Each row is a point on a tangle of strands that fork, close into loops and nearly touch. The rows are in no order.
Two points are linked if the straight distance between their rows is under 36.6. Some points are linked to none.
pur: [  4   2  -2  -5  17   5 -24  -4 -14   9   7   2  -3 -12  -1  26   2  12
 -10 -13  22  20  10  -3   5   6]
fil: [ -1  -8  -7  -6   7  -2 -12  -3  -7   8  -4   5  -7   1  -3  12  -4  10
 -11  -7   8   8  12  -3 -11  -1]
lala: [  3  -1   6  11  14  -1 -15   1   9  -7  11   1  -3   1   0  21  -5  -1
 -15 -26  -5   8  -4  -1  -3  -3]
mave: [ -4   6   2  -1  -8  10  10   8  -6  -9   7   5 -13  -3  12  11  -2  -2
  12   6 -20   1 -15   5   9   7]
Kegop: [  1   8  -9 -25  -7  -2 -14  -1  -7   7  -3   3   4   0   0  -3   7   4
   7  11  21  -1  19  -7   3  10]
buki: [-13   9  -2  -7   2  16 -16   1 -17   5   9  13  -4  -6  20  15 -11   0
   2  12  13  13   5   5   5  14]
Fuda: [ -6   7  -7  13   1  15  -5   3   1  -7   0   8 -12 -12  12  12 -13 -15
  -2  -8  -6  20 -19  16  -7  14]
mem: [ 21  -4   7  -9   5   1  -4   3  -2  -1   2  -3   1   5 -11  17   7   9
  -2 -20  -5  -5   8 -11  -1  -7]
ped: [-16  -5  10   1  11   9 -17   2 -25   7   9   1  -5 -10  19  25 -14   8
  -2   8  11  20   8   7   8   4]
Rut: [ -7  -8   7  10   0   9  -3   5 -10  -7   6  -1 -10  -2  20  22 -11  -9
  -8  -2 -13  13  -8   4  10   4]
sadan: [  3  -4   8   3  -1   1   1   0  17  -3   5   5  -6  12  -3   5  -1  -5
 -11  -8  -7   0  -2  -7   2  -7]
vubu: [  7  14  13 -12  12  -5   4   7   5  -4   6   1   6   8   0   2   2  -4
   4 -21  -5 -12  -3  -3  -7  -8]
zavos: [ -2   7   4  10  -3   2   7  -1  26   0   0   6   3  14  -9 -10  11  -6
  -7  -5  -1  -8  -5  -2   0  -3]
fera: [ 18 -12   1 -15  10 -12 -13  -2   2  14  11   6  10  10 -11   5   3   5
  -1  -9   5  -2  10 -25  -3 -11]
rafif: [ -1  12  -5   7  -5   5   4  -1  17  -2  -3  11  -4   2  -1 -12   6 -10
  -4  -1  -4   1 -13   9  -6   9]
fifet: [ -2  17  -4  10 -10  11  20  -2   9  -5   1   2   9   2  12 -21  -6 -13
   4  14  -9 -10 -18  11   5  10]
saz: [ -6  21  -7   1  -2   8   8  -2   6   0   4  13   3  -2   7 -10  -1 -15
   9   2  -8  -6 -20   6  -6  12]
paz: [  2  -1  15   8   9   7  -5   1   1  -8  10   5 -11   0   7  25  -1   0
  -1 -22 -16   8  -9   0  -3  -2]
mava: [  2 -18   7  13  -8 -10   8  -1  15 -12  -1  -6 -11   8   1   0  -5   1
 -12  -2 -12   1   1  -3   4 -14]
muke: [ -1  -9   9 -10   2   0  -3  -5  -9  -1   1  -2  -9  -2   7  16  -8   5
 -12  -8  -5   7   6  -1  -3  -3]
delo: [ -1  17  -4 -19   0  13  -7   2  -7   0   8   9  -5 -11   2   8   9  -2
  13  -1   5   7  -7   5   0  13]
resi: [-16   4 -13  -3  -2  11 -10  -5  -4   8   1  18  -7   4  12   8  -9   5
 -10  10  15  14   9   2  -5  10]
Megik: [ -6  13  14  10  -9   6  15   0   5  -4  -3  -7  15  -5  -4 -30  13  -4
  21  18   0 -14  -9   9  10   6]
ralu: [ -8  13 -16   5   7   7 -13   5  -2  -3   3   7   1   1   2  11   5 -10
  -4  -9   5   1  -1   3  -5   9]
vam: [ -8   2  -8  11   3  13  -8  13 -11  -5   9   2   2   3  18  14 -14 -15
  -6   6  -4   6  -6   5   7   8]
Sagog: [  4   6  -3   1  -5  -4  -2  -2   7  -4  -1   5   4   4   8 -13  -8 -12
 -15  10   3  -8   2  -1   7   9]
vutok: [ -6   6  10  17  -9   1  22   1  16  -5  -6  -7   4   5   4 -22   0  -4
  -4   8 -11 -10 -12  12   6   0]
Vuvuv: [ -9  -7  -4  24  -7  -7   6  -9  18   3  -4 -12  18   6  -5 -29   2  -1
 -17  14  13  -5   5   3   9  -5]
fato: [ -3  -7  -1  11   2 -21  -2  -9   7   9  -3 -10  18   0 -17 -28   9  16
   0  14  13 -18  13 -11  11  -6]
zel: [  7  15   5 -18   8 -12  -7   4   4   3   6   3  12   8   0  -5   7  -7
   3 -12   5 -15   6 -11  -1  -2]
mog: [  5 -21 -11  -2   1 -19  -2  -3   2   3  -2 -10   4   1 -18  -9  -2  14
  -4   6   7  -5  13  -9  -5 -18]
zade: [ -4  16   6   6 -11   8  27  -3   3  -5   1   1   6  -9  -3 -18  -2 -10
  31  12 -17 -14 -24   6   2   3]
Zor: [ -2  12  12   1   5   7  12   3  11  -6   4   4   0   7   0   4   2 -14
  10 -16 -12 -10 -14   1  -9  -5]
nege: [ -4  20   1 -13 -11   7  17  -8  -3   1   0   1   8 -17  -6 -19   5  -8
  35  11  -6  -8 -17   7  -6   9]
dibi: [  7 -30 -13   9   1 -21   2  -8   6   1   1 -10 -12  -1  -9   9 -18  10
 -10  -2  -7  -3   1 -18   6 -16]
Radu: [ -7  22   5  -8 -11   2  11  -3   3   4  -4  -2  15  -6   1 -29  13  -4
  26  16   1 -14  -8   7   2  15]
nud: [ -3   4  -5   8  -3   5  -2   2   7  -5  -7   9 -15  -4   4   2  -7  -3
  -7  -6  -9  11 -10  14 -12  11]
puba: [ 19 -16   9   1   3 -16   6 -11  19   9  -1  -9  12   6 -24 -16   7  14
  -1  -3   8 -10   7 -19   4 -21]
barik: [ -4   8   3  11  15  13 -15   5  -6  -1   4   2  -5 -15   6  22  -2 -16
  -2 -16   1  20 -17  12  -3  12]
sabe: [ -2   5 -22   8   6  -3 -19  -3   1   1  -4  11   4   7  -3   3   7  -7
  -4  -5  13  -3  17  -6 -12   6]
rodu: [ -8  -5  -4   7  11  -1 -19   3  -7   3  10   4   3   0  13  14 -18  -7
 -18   1   3   8   3  -4   6   6]
Tudad: [-11  -6 -11   5 -11  10   5   7   0  -3  -9  -3   0   7  -1  -7   2  -9
  -6  15   5   4   3  11  -4   0]
vig: [ -9   4  -1  11  -6  -4   3  -8  10   9 -11  -6  18   5  -6 -27  19  -5
  -6  11  15  -9   8   2   4   2]
zaf: [ -1  12   6  -9  11  15 -11   3 -15   3   5   6  -4 -17   5  19   3  -8
   9 -11   3  16 -12   7  -3  12]
som: [  9   1  12  -7  -7  -7   4  11   2  -7  -9  -6  -1  -2  -8 -20  12   2
   8  10  -1  -6   2   6   3   0]
dusom: [ -5  11 -17   4 -10  25  12   2 -11  -8   6   0  -5  -8  24   6 -20  -8
   2  13  -9  11 -17  16   7  12]
leves: [  5   4  -3  -5   2 -13  -6  -1   8  -2   4   3   9   7  -3 -10   0  -8
  -8   4   6 -16   8 -13   7  -2]
livev: [-14   3 -19  12  -8  10  -7  -6   6   1  -9  15 -10   5   6  -2 -10   3
 -10   7  14  14   9  11 -13  10]
kosi: [ 23 -10   2 -22  14  -7 -14  -5  -8  18   8   5  12   2  -4  14   1  19
  -4 -19   7  10  11 -16  -9  -8]
Kedos: [ -2  -4  10  -6  -8  -2   8  13  -2  -8   5  -1 -13   8   6   8   4   6
   8   3 -19  -3  -3  -3   7  -6]
Kop: [ -1  -5  10   8  -8  -7  16  12  10 -15   0  -6 -10   9   1  -5   3   1
   2   2 -15  -6  -5   2   8 -13]
lus: [ -5 -16   7  -2   7  -3 -13   0 -17   8   2  -1 -14  -9  11  25 -13  10
 -13  -1   3  20   6  -3   9  -1]
Tivom: [ -7 -10  -8   1  -8  -1   0   7   0   5  -1   0   2  13  -7  -3   1   2
  -3  16   1  -6  10  -4   4  -3]
lakon: [ -4  -1   5   6 -17   9  23   0  -8 -15 -12 -12  -7  -8   2  -5   5  -8
  17   9 -15  -8 -10  14   2   2]
saf: [ -4   9   2 -10  -5  13   0   3   1  -3  11   9  -7  -2   7   7   1  -4
   0   4  -5   6 -10   2   6   8]
gelod: [  1  11  -3 -26   2   5 -17  -3 -10   6   6   6   2  -4   4   9   8   2
   2  -3  16   5  11  -4   1  11]
moda: [ -7  18 -16  -5   1   9  -8  -3  -4   2   0  18   1  -6  16  -6   2 -18
   6   4  12  12  -6   8 -14  14]
num: [  8 -18  -3 -11  16 -10 -16  -3 -15  17   0   2  -1  -3  -3  19 -11  18
  -7 -11   5  13  13 -12  -9  -8]
zuna: [ -1  -3 -23   0   3  -6 -16 -11  -8  11 -10   7   5   6  -6   1   1   3
  -3   4  22  -7  25 -14 -10   3]
Mupib: [ 19  -3   7   5  21  -7 -15   3  -3  -1   8   2   4   1  -5  20  -3   8
  -9 -28  -4   0   5 -10  -3  -6]
rulak: [  9   2   1  -7   1   3  -1   7  -7   0  -9  -3  -3   3 -11   7   9   1
   2  -8  -3  -9   5   0  -3   4]
Mazas: [ 12  -3   9 -13   0 -18  -1   9   2  -1  -3 -10  10   4 -14 -18  11  13
   9   4   3 -11  12  -3   1 -10]
timi: [ 10 -13  -4  -9   1 -16  -5  -1  -5   8 -10  -9  12   4 -18 -16  10  17
   6   4  12  -6  20  -6 -10 -12]
Resos: [  1  -4   5 -18  -3  -8   5  -7   1  -2  -2  -5  -5  -2  -1  -3   2  13
 -11  -4  -1   0   8   4  -7  -8]
zosig: [ -2  10   7  -5  -8   7  26  -2  -1 -12  -1  -7  -6 -10  -4  -2   5  -8
  24  -3 -17  -9 -20   8  -3  -3]
zov: [ -9   4 -18  13 -14  19  10   4  -3  -4 -10   3  -2   2   8 -11  -8  -8
   1  20   3   6  -4  18  -6  11]
Gasa: [-10  14 -14   2   3  17  -5  -1  -7   1  -5  14  -9 -14  10   6  -8 -16
   5  -3   9  22 -16  15 -14  15]
Kere: [ -4  -3  13  18  -9 -11  24   6  13  -9  -9 -17  -1   6   0 -18   4   6
  -5   8 -10  -9  -5   7  16  -9]
tov: [ -3  -4   6   3 -15   3  15   2  -8  -7 -16 -13  -6   0   0  -2   2  -1
   3  11 -10 -13   5   6   8   5]
vuku: [ -7  -1  16  11  -2 -11   5  -6   5   5  -9 -17  19  -5 -10 -32  14  12
  -3  12  12 -11   7   3  13  -2]
gof: [ -4   8  11  -4  18  13 -18  -1 -16   9  10   2  -2 -13   5  28   6   7
   2 -12  10  19  -1   8   3   9]
puvi: [  4 -15   7 -12  -3 -14   2  10  -5  -3   5  -9  -5   7  -3   8   0  11
   3   2 -10  -6   8 -12   7 -14]
zufo: [ -8 -12 -19   5  -5  -7  -1   2   2  -1  -7  -6 -14   0   2   7 -16   9
 -24   3   1  11   4   4   4   0]
guli: [ 16 -25   7 -13   6 -17  -3   2  -8   0  10  -6  -5   2  -2  15  -6  19
   1  -8 -10   2   9 -18   1 -20]
rel: [ -2   2  11   7   3  13   7  -1   4 -13   7   7  -9   0   5  13  -2 -12
  12 -14 -19   3 -16   5 -13  -3]
Lipil: [ 10   6  17 -16  16   7 -18   0 -11   8  14   5   7  -5   4  21   8   7
   4 -18   3  11   2  -4   0   4]
lav: [ -8   0   1   7  -9  13  17   5 -11  -9   6  -6 -12  -1  28  19 -10 -12
   1   0 -23  10 -20   6  14   4]
ver: [ -3 -23  -2   8  -1 -22   5  -8   7   7   0 -13  10   1 -15 -22  -3  15
  -4  16   5 -11   9 -10   6 -17]
redam: [ 25  -8   9  -8   7 -14  -1  -8  15   5   7   3   6   9 -15  -2   0  13
  -2 -12   1 -11   8 -23   2 -15]
Ripi: [  0 -23 -12   8  -1 -14  -4   4  -2  -5  -1 -10 -17  -1   2  18 -15   6
 -17  -4  -8  10   2  -7   9  -9]
toki: [ -3  11 -20  11 -15  22  21  -1 -11  -7  -8   3  -6 -11  13  -8 -18  -8
  13  20  -8   7 -16  19  -3  14]
zak: [  5   5  20   0  -8   3  11   8   4  -9  -4  -5   5  -3  -8 -22  14  -5
  26  11  -5 -12  -6   7   3  -1]
zoma: [ -8  11  -7  -2  -4  -2   3   0   2   8 -14   1   8   2  -4 -21  18  -3
   2   7  10  -4   4   9  -8   8]
pup: [  2   8  -5 -11   1   1  -2   6  -4   5 -12   1   5   4  -5  -5  16 -12
   2  -6   7  -3   3   4 -11   5]
Dopiv: [ 18 -16  13   1   7 -18   5  -1  13   0   3  -2  -3  11  -8   4 -11   2
  -6 -10  -7  -9   4 -23   5 -21]
Safep: [ 11 -11  20  12   1  -9  11 -10  14   2  -9 -10   8   6 -20 -16  11  16
  -2  -7   0 -13   8  -7   0 -15]
sile: [ -3  -7   7  10   0 -12   7  -6  11 -12  -1  -8   9   6  -4 -18  -2  -1
  -7   5   1 -14   8   3  -4 -15]
vov: [  9 -25 -21  -2   6 -16  -6  -5  -3   7  -2  -6  -7  -3 -18   8 -10  19
  -6  -3   5   1   8 -15  -4 -14]
kevu: [ -9 -12 -17   4  -5  -6  -4  -9  -1  15  -9  -2   8   8 -10  -9   0   2
  -8  16  14  -9  17 -12   1  -1]
sop: [  3  20  -6 -15   2   6   4  -2  -2   2  -5   4   6  -8  -5  -9  19 -16
  17 -10   4  -1 -10   6 -16   8]

A fork is a point with three links, a tip a point with one. Leave the first point through the second and follow the links. Name the first fork or tip that comes.
Mazas, som -> tov
vubu, Zor -> pup
tov, lakon -> mog
dusom, toki -> ralu
ralu, sabe -> dusom
Mupib, lala -> Sagog

A tip is a point with one link. Name the tips that can be reached along the links from each point below, in the order of the rows.
mog -> Sagog, Vuvuv, tov, zufo, sop
zov -> ralu, dusom
kosi -> livev, Resos, Dopiv, Safep
